Each scene shows the same named points in several views. A view is turned or mirrored, shifted and resized as a whole, has a little noise and may leave points out.
(in the rows, 128 means zero)

Scene 1
View 1
j301: 122 150 151 120 119 137 102 121 135 138 145 142 141 133 111 116 120 152
j433: 139 146 141 118 136 125 101 122 139 144 135 133 154 133 89 135 122 151
j590: 143 150 140 113 134 132 110 116 140 157 153 138 151 135 96 140 131 140
j707: 106 135 148 122 104 139 113 107 133 142 137 147 131 131 115 104 121 140
j934: 134 128 120 129 129 118 103 109 148 152 123 126 150 131 72 145 133 130
j768: 144 138 102 130 127 130 92 94 167 175 169 123 145 136 79 160 155 88
j84: 128 139 131 129 125 127 94 113 144 144 135 134 149 129 88 133 123 137
j960: 115 134 126 133 114 128 95 104 147 143 139 133 142 130 92 127 128 125
j339: 150 161 140 124 140 132 83 132 144 135 149 134 160 137 93 146 121 152
j993: 131 149 172 110 133 129 121 137 116 128 115 150 155 134 106 112 98 194
j397: 111 125 126 128 111 129 105 98 146 150 137 137 137 130 90 125 132 119
j874: 165 162 136 112 146 135 97 126 147 161 165 134 161 138 93 154 136 139
j689: 137 156 161 108 130 139 114 128 127 140 146 149 148 138 113 121 117 166
j690: 130 134 142 123 129 121 109 119 137 139 121 136 152 130 84 128 119 155
j710: 124 146 127 135 119 135 83 114 153 142 152 132 144 131 97 132 130 125
View 2
j934: 129 130 119 113 97 123 96 133 93 124 134 107 122 116 128 154 146 103
j960: 125 134 106 115 110 116 109 135 101 138 123 95 140 130 130 143 126 116
j768: 116 132 141 93 106 125 50 156 76 128 116 101 136 110 138 161 100 125
j710: 116 132 112 116 110 114 101 130 98 134 121 92 145 125 122 152 116 130
j397: 131 138 112 115 107 117 109 141 99 140 119 98 131 135 142 137 122 110
j874: 92 136 157 126 99 112 89 109 96 122 119 110 139 103 106 167 130 148
j433: 114 135 126 131 97 115 116 109 107 129 129 108 132 117 112 156 147 125
j339: 98 127 124 132 104 110 108 100 105 120 130 97 143 108 96 164 140 144
j301: 111 141 117 136 108 106 137 111 119 141 114 102 139 132 120 141 133 137
j690: 123 134 116 132 95 115 128 110 108 131 130 108 127 124 120 148 157 112
j590: 107 142 144 127 98 112 106 118 104 131 115 111 129 119 122 150 130 134
j689: 103 147 138 149 99 105 142 97 119 136 115 115 132 125 112 145 144 143
View 3
j689: 110 108 96 107 154 132 137 156 130 128 134 141 124 91 114 92 102 157
j874: 90 77 104 144 165 177 171 162 123 134 146 126 157 105 122 91 113 126
j301: 119 115 95 112 139 139 116 153 131 123 140 135 120 109 111 102 117 147
j768: 113 99 123 169 116 213 160 154 138 147 159 111 166 155 119 104 138 60
j339: 92 74 101 145 166 161 132 165 116 120 139 118 146 107 123 96 119 156
j84: 111 104 109 144 134 142 118 156 131 135 135 113 139 134 121 104 134 128
j433: 104 92 110 140 151 138 135 158 128 137 128 119 143 118 123 95 121 142
j690: 112 105 104 128 144 123 117 158 131 131 128 122 132 118 120 101 122 152
j397: 128 125 113 138 109 147 116 148 143 140 138 117 137 147 118 113 133 102
j960: 123 114 107 141 118 152 108 154 136 135 141 116 133 144 120 109 135 114
j590: 109 102 108 133 147 155 154 156 133 140 137 128 142 115 116 94 114 123
j934: 103 84 123 166 141 147 143 157 132 152 124 99 160 145 134 101 132 112
j707: 131 139 93 105 115 132 107 147 143 126 142 140 114 121 107 106 118 130
j993: 107 109 95 100 162 80 118 155 127 136 107 132 114 86 121 91 101 192
View 4
j874: 129 145 125 123 96 128 125 143 162 118 136 127 103 110 89 125 118 135
j960: 117 134 125 119 125 129 133 133 141 124 113 144 129 145 106 138 121 100
j768: 106 159 135 96 86 152 149 139 153 125 101 158 102 123 93 122 122 94
j993: 140 115 117 146 150 98 93 114 147 125 161 113 147 134 113 148 116 141
j433: 131 131 127 127 122 116 122 129 151 122 137 127 121 134 96 141 117 124
j339: 131 128 115 136 116 115 129 148 157 113 134 121 110 129 87 135 120 136
j689: 129 131 114 141 132 119 105 129 150 123 150 121 138 120 113 127 117 138
j590: 124 141 124 123 111 127 118 129 153 124 134 135 123 121 103 128 119 125
j934: 126 136 141 105 116 122 132 119 148 127 123 142 116 144 92 150 119 103
j710: 118 136 117 124 119 130 139 143 145 119 112 141 120 138 101 132 119 108
j301: 123 130 112 138 133 122 115 134 142 122 133 131 140 132 117 131 118 122
j84: 124 131 126 122 125 122 129 132 146 123 122 136 126 142 98 140 118 112
j690: 133 126 129 122 131 110 118 117 147 127 137 131 128 143 100 150 118 117
j707: 117 132 113 134 142 128 112 123 135 128 125 142 154 138 128 130 119 106
j397: 116 138 128 113 126 132 130 122 139 129 112 149 136 144 113 137 120 94

In a view up to two points have been moved. Name them for each view, in the order of its rows, or write none.
view 1 => none
view 2 => none
view 3 => j690, j934
view 4 => none
